Points on a hilly landscape, in no order, each with its height.
From any point a climber steps to the highest of the 4 points nearest to it. It stops when none of these is higher. Distance is the straight distance between rows; heights are no part of it.
der (h 6.05): [ -9 -11 -18  -2  -9  19  10  -2 -21  -4  -4 -11  -5  -1  -2 -11  -5   5
   5  25  -5 -10   8  -6  -5]
pes (h 2.83): [ 13  29   0 -14   1 -25 -17   8  17  12  -5  11 -10   7  -4  10 -21   1
   6 -19  -3  -1   2   1  28]
Mupep (h 5.37): [-12  29 -31 -30   8 -13  -2  -7   3  11  -6  31 -15 -11  -6  12 -13  -2
  17   6 -17  -3  -6  -5  33]
beke (h 2.95): [-28  27 -64 -28  10  26  10 -11 -16  -3 -14  23 -15  -2   5   3   6   8
  23  26 -19 -21  18 -28  33]
ses (h 4.95): [  5  35 -23 -29  11 -25 -16   3  22  15 -10  31 -18  -3  -1  18 -31   6
  28 -16  -7  -5 -11   1  34]
gume (h 5.54): [-21  -1 -39 -15   1  11   6  -3 -15  -4  -5  14  -7  -9  -2  -2  -4   1
  15  14 -18  -7  11  -5   8]
tagun (h 2.82): [  3 -22  14  25 -10  20  18  -4  -2  -2  -3 -19  16   4   0  -5  23  -2
  -8   4  11   2  -3   3 -26]
Meti (h 6.37): [-22  10 -46 -21   6  11   0  -5 -20   0  -5  18 -12  -8   2   1  -6  -1
  17  14 -16 -11   9  -7  14]
kepu (h 2.72): [  9   2  32   7   7 -27 -12   2  13   3   7  -4   3   4 -10  -5  -1  -8
 -13 -16   8  16  -4   3  -5]
venu (h 2.74): [ 13  28  21  -9   9 -43 -16   3  25  17  -2  12 -11   0  -9  16 -26   2
   0 -22   2   7   3   9  31]
Bosed (h 4.50): [  5   6   3  -6   5  -6  -1   6  16  -2   0   6  -6   3  -4   5 -11  -2
   1 -10  -2  -8   2  -4   7]
bozut (h 2.50): [  1 -20  11  26  -8  20  12  -5  -2  -4   0 -13  10   2   1  -5  20  -3
  -6  13   7  -5   0   5 -20]
Napi (h 1.22): [  3 -24   7  19 -12  30  17  -7 -15  -7   2 -21  11  -2   3  -6  24  -3
 -11  24   8  -8   3   5 -22]
Bizip (h 1.84): [-11  12 -25 -22   1   2  -4   0  -4   4   6  14 -13  -1   2   3 -19   4
   8   4  -9  -1  -5 -10  13]
zase (h 3.87): [  4  32 -12 -20   7 -29 -11   4  27   6  -9  25 -16  -7  -3  19 -24   3
  22 -16  -6  -4  -5   0  32]
nulit (h 6.39): [  7  13   5  -4   4 -11  -4   4  15   1   4   8  -5   8  -8   9 -16  -5
   3 -11  -5  -5   8  -2   3]
nebap (h 6.82): [ -3 -25 -20   7 -16  34  23  -7 -22 -10  -3 -18   8  -9  15 -13  15   5
   2  26 -10 -10  13  -1 -21]
sizu (h 3.04): [-23  33 -61 -30   6  23   9 -13  -6  -2 -15  32 -14  -9   2   4   3   7
  30  24 -23 -19  19 -24  38]
Kog (h 7.25): [-16 -12 -30  -9 -10  15   7  -3 -20  -1  -9  -5  -1 -11   4  -6   0   5
   9  23  -8  -3  15  -3   1]
lerum (h 2.56): [ 17  28  29  -9  12 -46 -15   0  26  17   5  13 -11   7  -7  12 -24  -1
  -2 -26   6   8  -2  10  23]
dube (h 0.75): [  2   2  14  14   2  -1   0   3   4   0   2 -11   1  14  -5  -3  -2  -3
 -11  -5   8   2   2  -2  -2]
Nuzo (h 5.75): [ -4  -7 -10   0  -4   8   4   3  -1  -5  -6  -2  -6   0  -5  -4  -7   8
   0  14  -6  -8  -3  -9   4]
vezi (h 4.46): [  1 -31  -1  14 -16  38  26  -6 -32  -7   6 -35  11  -5  17 -16  28   5
 -12  32  -1  -6  10  -3 -28]
mige (h 2.64): [ 13  43   4 -16  13 -47 -26   8  27  16   1  34 -23   0   0  17 -36  10
  23 -32  -4   0  -1  15  44]
lefal (h 3.98): [-20 -11 -41 -13  -9  22  11  -6 -28   4  -7  -8  -1 -10   6 -10  10  10
  11  26  -5 -13  18  -7   2]
lus (h 7.15): [ -7  23 -18 -24   8 -10  -8   3   5  13  -6  22 -16  -5  -4   6 -15   0
  13   3 -10  -4  -8 -13  21]
vuma (h 3.17): [  1 -31  18  25 -10  30  11  -1 -20   0   9 -27  25   5  10  -6  31  -8
 -22   1  22   3  -9  10 -38]
kob (h 4.74): [ 13  23  10  -8   6 -23 -13   7  13   8   6  10 -10  10  -7  10 -21  -3
   3 -22  -2  -3   8   3  17]
voze (h 2.71): [ 20 -30  69  35  -5 -17 -20  24  20  -6   4 -21  22   2  -5   1   7   3
 -33 -29  24  26 -24  10 -25]
malub (h 6.35): [ 19 -24  50  22   4 -17 -12   7  18 -13  12  -8  16   2  -2  -4   3  -4
 -22 -23  14  24 -27  13 -24]
muf (h 6.36): [-14  -8 -12  -1  -8  13   5  -2 -15  -3 -10  -8  -6  -3   2  -8  -5   6
   5  20  -8  -5   8  -9  -3]
Ratig (h 3.23): [  4  -7  14  19   6   3  -5  -2   0   1   2 -10   4  10  -3  -4   8  -5
  -5 -12   9  -1   2   2 -13]
Bib (h 5.42): [  2  -9   5  15  -2  15   3  -3  -4  -3   3  -7   1   8  -1  -5   5   5
  -3   5   7  -3  -1  -1 -12]
Zare (h 6.73): [ 21 -24  49  29  -6 -12  -6  13   8  -9   3 -18  15  -2  -2  -8  13  -6
 -22 -17  15  25 -18  14 -30]
pelik (h 1.19): [  1 -24  -3  11 -18  32  24  -5 -22  -8  -1 -24   9  -8  13 -11  22   3
  -4  34  -3  -9  10  -4 -18]
fudud (h 3.44): [-28  20 -63 -21   7  34   5  -8 -20  -4 -10  17 -10   0   3   4   6  10
  22  27 -14 -20  21 -19  26]
kas (h 3.88): [  1 -18   9  17  -3  17   8  -4   3  -3   6 -11   4   8   4  -7   9   2
  -7   8  11  -6   0   5 -16]
mem (h 5.14): [ 12   9  31  -1   8 -33 -18  -4  27   1  10   4  -1   8  -5   7 -10  -9
  -8 -26   7  15  -7  10   9]
kof (h 2.67): [-20  36 -44 -29   5  -2   0  -8  -6   6 -13  34 -14 -10  -2   5  -4  -6
  25  12 -22 -11  10 -11  38]
Revat (h 2.97): [  4 -20  19  27   0   7   3   1   3  -6  -2 -16  13   2  -3  -8  16  -5
  -8  -7  11   3  -3   8 -25]
kizaf (h 6.52): [ -6 -18  -8   8 -11  29  17  -5 -20 -11   5 -13   3  -5  14 -11  11   2
   1  28  -1 -11   9   3 -21]
sif (h 1.77): [ 10   0  24  13  12 -20 -10   3   4   0   7  -8   6  12  -7  -9   4 -12
 -13 -17   8  11 -10   7  -9]
fuzo (h 7.35): [ 11  36   5 -12  11 -45 -19   9  26  11  -5  32 -19  -3  -3  24 -32   6
  20 -31  -2   1   1  10  39]
Rofed (h 6.04): [ -2  26 -15 -22   2 -12  -8   1   8   9  -7  12 -12  -1  -5   5 -24   7
  10  -2  -7  -5  -5  -9  21]
naduf (h 2.90): [ -9 -25 -22   0 -14  32  21  -8 -27  -7   0 -18   5 -11  14 -16  18   2
   3  31  -9 -12  20   0 -24]
vuba (h 5.64): [-25  -5 -44 -15   1  16  11  -6 -19  -4  -7   8  -4 -10   3   4   3   2
  18  22 -14 -11  15  -9  11]
migit (h 4.44): [  4  34 -16 -27   5 -25 -13   6  23  11 -10  21 -15  -9  -4  16 -23   4
  22 -14 -11  -2  -6  -4  30]
Kar (h 4.54): [ -1 -27  -6  10 -19  46  26  -5 -32 -10   7 -32  16  -4  24 -21  32   5
 -13  32  -3 -11  13  -8 -32]
dem (h 5.32): [ 13 -29  55  31  -4 -11 -10  17   0  -4   3 -19  16   0  -2  -7  12   2
 -23 -12  20  24 -26  13 -26]
Gavom (h 6.42): [-10  29 -25 -29   6 -12  -5   0   6  11 -13  20 -14  -9  -3   7 -14   4
  17   5 -14  -3  -3  -8  26]
Vuf (h 6.62): [ -5 -15 -14   4  -8  17  11  -4 -21  -5   3  -8  -2  -3   5 -11   0   4
  -2  20   1 -10   5  -1 -10]
fesu (h 3.57): [ -1 -46   4  20 -23  51  32  -4 -38 -18  14 -29  23  -5  15  -8  42  -3
 -18  29   0   2  13  -4 -47]
ran (h 2.57): [  2 -23  16  26 -14  24  14  -8  -7  -6  -4 -21  15   3   3  -5  26  -2
 -13  13  13   0  -3   5 -25]
ral (h 1.40): [ -8   7 -13 -12  -1   6  -2   1   7   0   3  16 -10  -3  -4   9 -17   4
   8   3  -5  -5  -2 -10   8]
rigem (h 4.66): [ 22 -24  57  26   0 -17 -15  10  18 -14   4  -9  11   0  -1   0   7  -5
 -20 -30  22  25 -26  11 -21]
baf (h 3.19): [  3 -20  17  25 -10  25  13  -1 -13  -1   1 -27  22   3   3 -10  30   1
 -18   9  15  -1  -8   9 -28]
gini (h 3.13): [ -2  13 -11 -16  -1  -3  -5   6   8  -2   1  10  -8   2  -6   7 -19  -2
   5  -5  -4  -7  -6 -10  12]
rever (h 3.26): [ 3 -2  5  6 -3  4  2  1 11 -1 -3 -6 -1  8 -7  0 -3  0 -4 -1  0 -7  6 -6
  3]
Tebi (h 3.83): [  4 -24  27  29  -6   9   4   6  -8   2   3 -28  22   5   5  -9  29  -5
 -23  -3  16  15 -10  16 -39]
mibob (h 1.31): [ 10 -13  36  18   9 -18  -7  -2   9  -9   9  -9  12   8  -4 -13   3  -9
 -20 -15  13  19 -16  15 -23]
vufen (h 6.53): [ -4  -7   3  10  -5  18   1  -8  -7  -6   2 -13  -4   6  -1  -4   0   5
  -4  11   6  -6   0  -3  -9]
satu (h 5.51): [  1 -32  -2  16 -16  48  26  -8 -39 -11  15 -33  21  -3  19 -12  35   0
 -17  32   1  -3   9  -3 -37]
lepiz (h 1.78): [  3   2  14   8   1  -9  -5   2  10   1  -2  -8   1  10 -10  -2   4  -9
  -7 -15   0   2   2  -2  -1]
ritoz (h 3.20): [-27  24 -62 -25   6  24   6  -7 -17   3 -13  19 -13   0   1  -2   3   5
  20  21 -17 -17  16 -20  30]
bok (h 3.43): [  6 -13  20  23   5  -3   0  -3   8  -5  10 -10  10  12  -2  -8   9  -9
 -10  -9  12   7  -2  12 -24]
Tidag (h 3.93): [-27  27 -49 -28   2  11   1  -4 -15   3 -13  19 -14  -2   1   2   0  -1
  18  12 -20 -12  14 -19  27]
banot (h 4.51): [  6  38 -16 -23   9 -26  -7   6  26  12  -7  30 -14  -7  -3  18 -25   5
  20 -15 -13  -6  -8   3  31]
kenu (h 3.55): [  7  39  -8 -19  12 -38 -24   6  31  12  -6  32 -19   1   4  18 -30   7
  23 -28  -6  -3  -2   8  37]
tez (h 1.21): [  5  -1  17  18   5  -6  -9   1   7   1   4  -7   4  14  -6  -7   4  -8
 -12 -14   8   5  -1   3 -10]
lem (h 3.72): [ -9 -16 -23  -4  -9  24  14  -3 -27  -6   1 -11   0  -3  12 -12   6   8
   9  22  -4  -9  14  -2 -13]
Gifod (h 4.01): [ 10 -22  32  29  -4   0   1   7  -7   1  -2 -25  23   0   1  -6  26  -5
 -21  -8  15  17 -11  12 -36]
sobev (h 4.91): [ 17 -32  47  30  -7  -8  -8  19  -5  -5   5 -27  15   4   3 -10  17   3
 -30 -14  18  24 -26  17 -38]
rasel (h 4.58): [  5  39 -12 -25  14 -28 -16   6  24  14  -4  34 -20  -5   0  17 -29   8
  25 -19  -6  -5  -5   4  35]
fuma (h 4.73): [-26  14 -51 -22   6  18   3  -1 -20  -1  -7  20  -8   1   2   7   1   6
  21  13 -16 -13  15 -14  19]
Gegi (h 6.14): [ -5  -5  -9   1  -5  11   6  -4  -5  -5  -6  -8  -8  -1  -2  -4  -9   8
   4  18  -3  -3   1 -12   1]
Lano (h 4.84): [  3 -28   3  16 -16  39  25  -2 -30  -9   6 -29  15  -1  14 -15  26   1
 -13  33   4  -3   8  -5 -28]
Zap (h 3.78): [  3 -20  25  29  -6   8   8   4  -4  -3   0 -27  21   2   1 -10  30  -4
 -16  -4  14  11  -5  11 -27]
zunad (h 1.03): [  5  -4  23  17   9 -13  -6   3   4  -3  10  -8  12   9  -3  -9   4  -7
 -13 -18  10  14  -3  10 -16]
govoz (h 5.31): [ -4 -34   9  23 -21  45  22  -7 -31 -10  14 -26  20   4  14  -9  34  -6
 -22  23  13   1   0   5 -35]
zami (h 5.21): [ 13  26  20  -7   6 -34 -14   6  18  10   7  11  -8   6  -8  12 -19  -8
   2 -23   2   1   5   5  22]
dunul (h 7.34): [  1 -29   5  20 -19  39  21  -5 -34  -7   9 -30  19  -1  19 -11  34  -2
 -20  22   8  -4   4   2 -28]
Temi (h 2.58): [-20  -8 -42  -9  -8  32  16  -8 -33   3  -5 -14   6  -9  10 -10   9  11
  11  25 -11 -13  20 -10  -4]
korif (h 2.89): [ -4 -30 -25   4 -16  37  25  -6 -27  -9  -1 -29  11  -9  16 -16  23   9
  -3  32 -11  -9  18  -3 -26]
fabi (h 1.11): [ 11  -8  33  15  10 -17 -12   0   9  -5  11  -8   8   9  -6  -6   2  -7
 -16 -18   9  17  -9  12 -16]
Tok (h 4.53): [ 24  10  35  -2  14 -35 -18  -3  33  -1  10  10   0   4 -11   8  -9 -11
  -9 -28  11  19 -10  14   7]
nav (h 6.12): [-13  -6 -29 -11  -2   8   3  -3 -10  -3  -6  10  -8 -12   0  -4  -9   7
  13  17 -12  -4   5 -10   4]
vavif (h 5.95): [-2 -4  2  7 -2  8  4 -1 -3 -1 -3 -6 -5  5  1 -5 -1  6 -2  8  3 -6  1 -7
  0]
Dop (h 0.47): [  1 -28   3  12 -16  31  23  -7 -18 -11   0 -19   7  -8  10 -10  19   6
 -10  28   1  -3   6  -1 -18]
fud (h 1.97): [ -3 -25   0  12 -13  27  20  -7 -12 -11   0 -15   6   0   8  -6  11   0
  -4  22   2  -5  10   0 -18]
fel (h 7.50): [  2 -10  11  21   1  10  -1  -2   3  -4   5  -8   6  13   2  -4   5  -7
 -10  -6  11  -2  -4   7 -18]
lipem (h 2.48): [  6   4  23   8   8 -26  -8   5  16   0   3  -2   1   6 -13  -2  -6 -11
 -10 -15   2   6   1   0   4]
ras (h 3.62): [  2 -25  24  26  -7  17   9   5 -14   1   4 -33  26   5   7  -8  30  -5
 -22  -6  21  12 -12  11 -47]
nus (h 2.70): [ 15 -13  45  15  10 -23 -18   5  13  -3  15  -6  10   5  -3  -7   5  -4
 -20 -21  15  21 -23  10 -16]
Vuk (h 5.11): [  1  26 -13 -24   4 -19  -9   6  19   8 -14  19 -11  -5  -5  13 -21   6
  16 -10  -9  -1  -6  -5  28]
sebov (h 5.94): [ -7  30 -24 -27   6 -14  -7   1  13  12 -12  28 -14 -12  -7  14 -19   2
  19   0 -14  -2 -11  -7  31]
Gati (h 6.33): [-24  33 -53 -26   4   6   4  -7 -10   4 -13  26 -14  -7   2   4   5  -1
  25  14 -23 -12  15 -16  34]
sinol (h 6.38): [ 15  11  36  -3  13 -36 -19  -6  27   6  12  11  -1   3  -9   5 -19 -11
  -9 -24  11  14  -6  15   8]
ruvu (h 1.96): [ -2 -23 -11   7 -17  31  16  -7 -20 -10   2 -17   5  -7  15 -10  19   4
  -3  29  -2  -4   8  -4 -24]
bitam (h 2.84): [ 14   3  33   5  10 -33 -13   1  19   0   6  -5   6   4  -7  -8  -3  -9
 -14 -19   9  22  -9   6   0]
tiso (h 6.32): [ 15  16  20  -1   7 -31 -10  -1  18   5  12  10  -7   5  -8   9 -22 -13
  -3 -22   4   4   3   7  14]
buli (h 4.06): [ 21 -33  60  32  -6 -10 -11  22   4  -1   6 -28  16   3   0  -3  10   6
 -34 -19  24  21 -25  17 -30]
megi (h 4.94): [ 16  16  30  -4  13 -39 -19   2  24   8  13   9  -4   9  -7   5 -18  -5
  -8 -24   5  10  -4  11  11]
Ferez (h 3.90): [-30   4 -57 -17   7  30  10  -8 -19  -4  -4  12  -7  -6   7   5  12   6
  24  21 -16 -19  16 -11  17]
zele (h 4.71): [ 16   3  33   2   9 -38 -13  -8  25  -3   8   6   2   0  -8   2  -8  -8
  -9 -23   9  16  -9  10   3]
Zet (h 2.05): [  7  32  -1 -12   7 -33 -14  13  24  10  -8  15 -16  -1 -10  17 -22   4
  13 -21 -11  -4  -1   2  35]
mal (h 1.30): [-15 -19 -36  -5 -13  32  14  -8 -32   4   1 -14   2  -5  14 -11   8   7
   8  26  -8 -12  19  -1 -14]
Bova (h 2.77): [-25  20 -37 -25   5   2  -2  -4 -16   8  -4  17 -12  -3  -1   2  -7   1
  16  11 -14  -7   4 -12  22]
mov (h 2.31): [ 10   5  28   7   8 -27  -4  -1  22   2   4   2  -2   5 -14   4  -7 -11
  -6 -20   1  11   0   9   2]
nilit (h 4.10): [ 2  1  5  5 -3  4  2  2  6  2 -2 -7 -2  9 -8  3 -6  3 -2  2  1 -5  0 -7
  2]
vunuf (h 3.95): [ 1 -1 -3 -2 -4  7  2  2  6 -3 -3 -2 -6  1 -6  3 -8  2  5  8 -6 -7 -3 -6
  5]
Miri (h 2.16): [ 11  35   5 -15   9 -41 -16  11  26   9  -5  23 -16  -1  -4  23 -27   2
  18 -27  -4   0   3  12  35]
mupo (h 4.13): [-27  13 -56 -21  10  26   7  -9 -21  -2  -6  16  -8  -1   5   6   3  -2
  23  19 -15 -18  18 -11  22]
kirum (h 4.30): [ -8  34 -29 -37  12 -14  -7  -7  13  15  -7  38 -18 -11  -4  10 -18  -4
  26   2 -16  -3  -5  -5  36]
nanu (h 4.05): [ 22 -18  54  17   8 -20 -21   8  17 -12  14  -4   9   1  -5   0  -2  -6
 -24 -33  21  20 -27  11 -20]
vevip (h 3.68): [  6  17  -3 -13   1  -8  -9   6  15   6   1   9  -9   5  -1   7 -20   1
   5 -12  -6  -8   1  -3  13]
dasag (h 2.04): [-10 -22 -36  -4  -9  32  23  -7 -28  -5   4 -13   5  -7  14 -11  10   7
  11  26  -5 -16  18  -1 -15]
suge (h 4.29): [ 13 -27  39  25  -5  -2   0  11 -12  -2   6 -26  20   5   1  -9  23   1
 -24 -11  20  22 -21  17 -43]
Mafa (h 2.91): [  8  33   0 -17   3 -21 -10  11  17  12  -3  11 -12   5  -3  12 -18   4
   7 -20  -4  -4  -4  -5  23]
disi (h 3.30): [  2 -19  20  23  -2  14   8  -2   1  -4  -1 -15  16   6  -2  -6  20  -4
  -8  -4  12   2  -2   6 -21]
mup (h 3.60): [-19  31 -45 -30   5   3   2 -12  -9   5 -11  28 -15  -9   3  10   0  -3
  24  12 -22  -8  12 -14  31]
Tef (h 3.38): [  6 -37  27  26  -7  17   8  10 -17  -2   3 -32  27   3   7  -5  29  -3
 -25 -11  16  14 -10  18 -50]
Ser (h 3.56): [  1 -31  16  25 -15  42  20  -5 -21  -2  11 -25  23   0  11  -5  34  -4
 -25  11  14  -2  -7   5 -37]
lozi (h 4.16): [  5 -41   9  19 -16  45  27  -3 -30 -13  13 -24  25  -2  13  -6  40  -3
 -22  25  10   0   1  -2 -44]
vudin (h 2.17): [ 15  40  15  -9  17 -53 -22   9  30  12   3  38 -18   4  -5  26 -37  10
  18 -33  -1   5  -4  10  41]
Masum (h 2.15): [ 15  28  22 -12   9 -46 -18   4  31  14  -4  21 -12   2  -9  15 -25   1
   8 -26  -4   0   4   8  30]
Gakef (h 2.37): [  8   6  25   9   6 -21  -7   2  13   3  -1  -7   3   6  -9  -3   2  -8
 -14 -20   2  13   2   1  -4]
kaded (h 2.43): [  8   5  28   9   6 -22 -11   1   8   1   4  -5   3   8  -7  -9   1 -10
 -10 -16   6  13  -2   3  -4]
ledi (h 2.52): [  1   0   0  -4  -1   0   2   3  13  -3  -6   4  -3   6  -8   4 -13  -2
   0   0  -5  -6   1  -9   7]
Rofu (h 2.54): [ 11 -16  27  23   5  -8  -4   1   6  -5   8 -11  10   6  -4 -10  10  -7
 -13 -17  16  12  -7  17 -23]
Volor (h 6.48): [-19  -8 -35 -10  -6  16   9  -6 -19  -1  -9   1  -6 -11  -2  -7   0   3
  12  20 -16  -8  15  -9   2]
zepid (h 3.86): [ 13  27  19  -9   6 -38 -16   4  21  14   2   9  -9   6  -7  13 -26   4
   5 -23   4   2   5   5  25]
gab (h 2.32): [ 17  -9  37   9  10 -27 -17   4  15  -4  14  -5  12   6  -3  -7   0  -3
 -24 -23  17  21 -18  13 -12]
Kanu (h 4.72): [  6  18 -12 -22   4  -9  -9   6  10   8  -3   9  -9   3  -5  10 -22   0
   7  -7  -3 -10  -3  -7  15]
Lizu (h 5.20): [ 10  13   8  -6   6 -19  -8   6  18   7   6   7  -7   7  -8   8 -18  -7
   3 -21  -2  -1   5   2  14]
gurim (h 4.62): [ 17 -24  58  22  -1 -20 -17  17  21 -11   9 -11  17   5  -2   3   5  -6
 -24 -33  17  21 -27  12 -23]
farub (h 3.82): [-28  32 -57 -26   8  21   7  -8 -15   2 -11  25 -16  -6   4   3   8   5
  23  17 -20 -18  21 -21  35]
gaz (h 4.43): [ 17  19  29  -4  14 -42 -17  -5  31   6   9  11  -2   3  -7  11 -23  -8
  -5 -27  14  16  -5  14  14]
sufin (h 5.28): [  7  11  11  -2   7 -15  -9   3  19   1   7   5  -9   3  -9   9 -13  -9
   2 -14  -1  -3   4   2   7]
lum (h 5.49): [-10  -6 -22 -12  -7   7   6  -2  -9  -7  -8  11 -10  -6  -6   2  -7   4
  11  20 -10  -5  -2  -8   7]
Vepub (h 5.66): [ -8  -6 -16  -5  -4   5   5   0  -4  -6  -5   4  -6  -7  -2  -4 -10   7
   8  13  -8  -5   1 -13   4]
pif (h 5.40): [ -3  36 -25 -32  12 -17  -8   0  18  14  -8  37 -16  -8  -3  16 -23   5
  27  -7  -9  -5  -9  -3  35]
muso (h 7.43): [ 1 -3  6 11  2 10 -1  1  4  4  4 -8 -1 10 -4 -5 -1  0 -1  1  4 -5  2 -7
 -7]
Gasik (h 4.37): [ 17 -18  48  16   7 -22 -13   9  14 -12  13  -5  11   5   0  -1   1  -6
 -19 -26  17  19 -25  12 -21]
pogi (h 3.69): [ 12 -23  38  20   4 -15 -10   7   9 -10   7  -6  15  -3  -1  -9  11  -3
 -16 -18  13  21 -16  13 -26]
lifu (h 5.15): [ -7  37 -26 -33  10 -19  -9  -6  19  12  -7  36 -15  -8  -2  10 -20   1
  22  -5 -17  -4  -5  -3  33]
big (h 3.89): [ 20   5  47   1   6 -39 -14  -6  29   1   9   1   8   0 -12   0  -5 -11
 -17 -26  13  19 -17   7   7]
pase (h 2.47): [  1 -38  16  25 -11  39  21  -4 -20  -6  10 -26  29   4  12  -5  34 -10
 -25   7  18   4 -10   7 -47]
gumag (h 3.14): [-14  12 -32 -23   6   3   2  -5 -13   2  -1  15 -11   0  -4   2 -11   2
  11  10 -14  -7   1 -10  11]
rosab (h 5.34): [-13  23 -29 -27   2 -10   0  -4  -7   8  -9  22 -14  -9  -5   5 -11   6
  16   7 -12  -2  -7 -12  26]
pefur (h 2.76): [ 18  -6  43   9   8 -29 -19   5  21  -3   7  -7  10   6  -6  -5  -1  -3
 -17 -25  20  19 -23   5  -9]
Lobaz (h 5.90): [ -2 -14  -6   9  -9  21  13  -5 -14  -8   5 -11  -1   1   8  -6   6   7
  -4  26   3 -11   2   1 -16]
mot (h 6.74): [-12  35 -37 -30   9  -8  -3 -12   3   8 -12  40 -17 -12   2  11 -10  -3
  25   6 -17  -7   2  -4  33]
ruba (h 6.67): [-15  -8 -27  -6  -6  11   6  -6 -18  -4 -10  -4  -7  -9  -1  -5  -4   8
  10  21  -7  -5  11 -10  -1]
vogir (h 4.52): [  9   8  13   4   7 -17  -1   1  20   1   2   4  -1   4 -12   1 -10 -12
   1 -15  -1  -1   9  -1   3]
nikam (h 5.16): [ 20 -26  52  25  -2 -15  -8  15  16 -11   7 -13  16  -2   1  -3   9  -5
 -23 -19  21  23 -21   9 -26]
Zolo (h 5.10): [  1 -35  -8  15 -21  46  25  -5 -40 -11  12 -30  17  -1  25 -13  36   1
 -22  30   2  -3  12  -5 -36]
Bef (h 3.47): [  7   4   9   6   1 -10  -4   2  16  -2  -2  -2  -1   6 -11   2  -8  -9
  -1 -12   0  -3   4  -6   6]
rig (h 6.15): [ -4  23 -17 -24   5  -8  -8   4  11  11  -9  12 -10  -5  -6   9 -23   7
  10  -6  -8  -8  -7 -10  25]
Mizi (h 3.22): [ 21  -1  42   4   9 -36 -20   0  26  -3   5  -3   6   1  -9  -4  -7  -7
 -13 -27  15  21 -22   7   2]
Buf (h 0.96): [  2 -22   4  17  -8  21  18  -4  -7  -9   4 -13   5   3   4  -4  10   3
  -3  19   4  -9   2   1 -17]
fone (h 5.70): [-11 -15 -27  -6  -6  25   8  -6 -25  -2  -4  -9  -5  -9   8  -7   3  13
   3  25  -7  -9  12  -3  -6]
Daf (h 4.59): [  5  27  -9 -21   0 -19 -13   6  17  12 -11  14 -13   2  -2   9 -22   5
  13  -7  -2  -7  -4  -7  26]
sego (h 2.14): [  9  30   3 -11   2 -35 -14  10  22  10  -1  13 -11   4  -8  13 -21   0
   9 -24  -6  -2   2   4  31]
leben (h 5.50): [  9  20  23  -6  10 -31 -19  -2  19   6   7   9  -9   5  -7  11 -20  -5
  -3 -27   5   9   6  11  16]
refi (h 3.25): [ 22 -31  67  33  -6  -8  -9  23   9  -2   6 -25  19   4  -1  -3  10   3
 -33 -28  28  24 -27  13 -27]
todim (h 5.84): [-20 -10 -37  -7  -8  19   7  -4 -21   0 -11  -5   2  -9   1  -8   7   8
  13  25 -14  -8  14  -6   1]
gise (h 3.84): [ 11  24  -1 -11   3 -19 -11   8  16   5   0  10  -8   5  -2  13 -20   3
   4 -17  -4  -5   0  -1  19]
tib (h 4.20): [-27 -12 -48 -13  -1  28  11  -4 -24   0  -9   1   2 -11   3  -8   9   9
  18  22 -10 -10  22 -11   6]
rofe (h 3.31): [ -8 -20 -19   6 -11  29  17  -8 -22  -9   3 -12   5  -5  14 -10   5   9
   2  25  -4 -12  13   1 -16]
fosud (h 7.24): [ -6 -14  -6  10  -3  22  11  -3 -12  -6   5 -11  -4   3   3  -9  -2   8
  -3  18   3 -11   5  -1 -13]
pil (h 4.89): [-21  35 -52 -27   6  10   5 -12 -11   2 -16  32 -17  -7   2   6   4   1
  29  17 -25 -16  18 -18  35]
tugek (h 4.69): [-31  -6 -52 -13  -2  30  14  -9 -19   1 -11  14  -3  -9   0   1   6   3
  18  23 -15 -13  18  -9  15]
dovan (h 1.34): [ -1 -20  11  18 -10  25  19  -4  -8  -5   3 -16   8  -7   5  -3  18  -1
  -9  21   9  -3   1   3 -20]
valil (h 3.77): [ 4  6  7  4  2 -8 -3  2 13  0 -5  2 -9  7 -9  7 -5 -5  5 -9 -5 -9  2 -4
  1]
Nizub (h 4.55): [-26  10 -56 -19   4  24   5 -11 -18  -1  -6  23 -10  -1   3   2   2   3
  19  18 -13 -16  17  -9  18]
nof (h 3.07): [ -1 -31 -13   4 -19  38  24  -8 -25  -6   5 -30  13  -7  15 -19  28   4
  -8  32  -6  -6  17  -7 -19]
vidin (h 5.68): [ -5 -16 -16   5  -5  24   9  -6 -24  -6   2  -9  -2  -2   9  -9   4  10
   0  26  -3  -9   8  -1 -11]
magot (h 3.59): [  4 -24  20  23 -13  13   7   4 -11  -1  -1 -25  24   5   3  -8  28  -2
 -19   0  19  11  -7   9 -29]
napop (h 4.07): [-21  34 -48 -31   7   1   5  -8  -8   3 -17  36 -20  -7   2   8  -2  -6
  26   9 -24 -13  13 -14  35]
Netaf (h 3.58): [  9 -23  31  26   3  -8  -2   6   2  -5   2 -17  15   0   0  -9  18  -8
 -15 -13  14  17 -10  12 -28]
Fosut (h 1.12): [ 12  31  20 -11   9 -53 -21   3  32  13  -2  27 -21   0  -6  23 -31   0
  13 -25  -3   4  -1  11  37]
Kab (h 4.47): [-19  12 -35 -20   1   6  -1  -3 -14   0  -6  22 -11  -1  -3   1  -7   1
  16   9 -15  -4   8 -11  15]
Bup (h 3.92): [  0  -8   6  16   1  11  -1   0  -3  -3   6  -7   0  14  -2  -2   2   0
  -9   1   8   1  -3  -2 -13]
pav (h 3.21): [-19  22 -37 -27   2  -4   0  -7 -12   6  -8  23 -14  -6  -4   3 -11  -3
  14  11 -17  -3   1 -15  28]
Dake (h 5.24): [-25  11 -45 -16   7  16   4  -8 -19  -2  -3  20  -7  -3   4   1  -1   3
  18  14 -10  -9   8  -8  12]
Mediv (h 2.55): [ -4 -25  14  21 -14  36  14  -7 -20   3   6 -28  19   6   4  -9  31   1
 -18  15  14   1  -2   5 -30]
Rak (h 4.99): [ 1 -5  2  9  1 10  1  2 -3 -2  3 -8  5 10 -1 -3  1  3 -6  4  6 -7  1 -3
 -6]
zoz (h 7.51): [ 11  31  -1 -17   4 -34 -17  10  28   8  -4  23 -14  -5  -5  18 -27   3
  18 -20 -10  -3   2   7  33]
besiv (h 3.61): [ -8   3 -16 -10  -2   3   3   1   0  -3  -4  11 -11  -6  -6  -2 -15  -1
   9  11  -9  -7  -1  -6   5]
mopi (h 4.09): [ 23 -29  60  25   2 -16 -12  12  19  -7   2 -15  21   6  -1  -1   8   1
 -25 -29  20  24 -25  10 -21]

For each start below, name the point where the climber stops.
zunad => Zare
Nuzo => Kog
sif => sinol
Vepub => Kog
Tebi => Zare
Bizip => Kog
Tef => Zare
disi => Zare
